A landscape with many valleys, sampled at points; each row gives a point and its height.
A ball rolls from a point to the lowest of its 4 nearest points, and stops where none of them is lower. Distance is the straight distance between rows; heights are no part of it.
z_672: [176 132 160 149 140 135  87 154 135 102]  height 46.6
z_388: [136  72 164 125 184  93  98 131 124  92]  height 24.1
z_314: [177 107 170 158 165 107  77 160 132 100]  height 10.9
z_784: [172 122 160 153 148 125  88 158 136  99]  height 26.3
z_305: [105 152 123 124 112 159 159 116 147 142]  height 12.8
z_609: [ 89 147 103 120  97 147 174 109 146 157]  height 13.5
z_975: [104 128  44 102 113  73 172 110  77 161]  height 26.4
z_670: [ 90 120  96 115 131 120 152  98 115 153]  height 4.1
z_640: [192 143 161 168 117 142  49 170 112 125]  height 57.4
z_326: [ 88 127  78 110  95 114 171  97 114 167]  height 22.9
z_464: [ 87 152 104 119  80 152 179 111 151 165]  height 4.7
z_38: [ 92 128 103 117 117 134 154  96 130 149]  height 16.9
z_918: [116 120 137 117 153 141 131 114 136 115]  height 53.0
z_751: [ 85 156  85 114  50 141 190 105 148 171]  height 37.0
z_709: [101 140 129 127 131 156 148 109 143 136]  height 39.9
z_963: [142  94 160 124 174 111 104 132 132  90]  height 23.7
z_606: [ 94 121  62 104  99  98 168  96 100 169]  height 24.0
z_162: [185 131 165 183 128 132  39 173 112 133]  height 55.0
z_957: [187 138 163 167 121 136  56 168 119 119]  height 58.6
z_868: [ 92  93 106 109 161 108 131 100  94 140]  height 5.2
z_849: [162 146 155 136 135 147 106 150 138 103]  height 67.4
z_813: [146 133 153 127 146 140 112 139 143 100]  height 55.7
z_124: [100 136  54  94  76  94 179  95  96 171]  height 25.0
z_201: [161 103 167 140 170 103  96 146 138  91]  height 19.4
z_221: [185 152 157 152 119 140  83 162 122 114]  height 66.8
z_391: [158 158 151 133 124 159 112 154 139 108]  height 47.5
z_935: [169 162 153 141 108 160  98 162 126 112]  height 58.0
z_542: [ 94 116  69 111 114  97 161  99  89 167]  height 25.3
z_436: [141  62 172 126 192  81  91 130 120  90]  height 26.5
z_665: [132 133 139 125 142 152 133 123 145 115]  height 80.0
z_270: [ 91 133  99 115 105 134 163 100 139 160]  height 20.0
z_882: [ 91  84 120 115 174 106 125 104  97 130]  height 24.6
z_451: [179 115 166 160 156 110  77 159 135 105]  height 1.3
z_198: [116  80 144 112 175 112 118 111 117 108]  height 34.6
z_81: [134 113 155 123 164 134 114 124 141 103]  height 28.7
z_753: [153 108 159 133 166 120 106 140 142  95]  height 23.0
z_17: [184 154 161 144 113 151  84 162 124 114]  height 62.1
z_539: [140 105 153 124 165 120 113 132 135  99]  height 25.1
z_684: [ 90 105 108 110 145 119 141 101 114 139]  height 9.9
z_41: [174 154 156 138 130 154 101 160 133 109]  height 62.3
z_493: [ 85 169  87 124  42 154 199 121 162 161]  height 25.6
z_66: [109 143  34  90  93  66 192 112  75 150]  height 27.8
z_58: [ 89 109  77 114 140  96 147 102  86 161]  height 40.0
z_960: [ 96 115 122 113 138 136 147 103 133 135]  height 11.2
z_410: [123 161 138 126 119 170 145 130 144 124]  height 19.7
z_117: [104 168 118 128  95 174 170 131 151 141]  height 5.3
z_290: [108 103 138 115 156 124 131 108 130 120]  height 41.1
z_74: [ 87 138  88 111  89 124 171 101 130 169]  height 21.0
z_9: [151  85 169 140 180  98  89 145 134  90]  height 21.7
z_99: [160  78 179 149 182  77  84 153 126  94]  height 25.8
z_517: [179 126 160 159 144 123  72 166 127 104]  height 27.6
z_142: [141 164 148 125 119 169 135 144 144 112]  height 31.1
z_891: [ 86 169  99 128  59 159 190 117 156 166]  height 17.5
z_646: [121 124 145 119 148 140 134 122 144 113]  height 58.1
z_325: [ 88 152  68 101  51 112 190  98 121 164]  height 48.9
z_146: [138 146 145 130 137 153 128 137 145 105]  height 63.5
z_427: [108 162 124 126 102 172 164 126 152 138]  height 2.3
z_135: [ 88 141  84 114  76 131 176 103 137 167]  height 19.1
z_52: [182 125 167 173 145 119  50 171 118 120]  height 47.9

For each start below, name the point where the ball stops.
z_146 -> z_427
z_66 -> z_464
z_935 -> z_427
z_41 -> z_427
z_325 -> z_464
z_74 -> z_464
z_290 -> z_670
z_709 -> z_670
z_975 -> z_464
z_162 -> z_451
z_963 -> z_451

Write out the way that a ball takes from each point below.
z_221 -> z_935, z_391, z_142, z_410, z_427
z_542 -> z_326, z_135, z_464
z_99 -> z_201, z_314, z_451
z_124 -> z_326, z_135, z_464
z_918 -> z_81, z_753, z_201, z_314, z_451
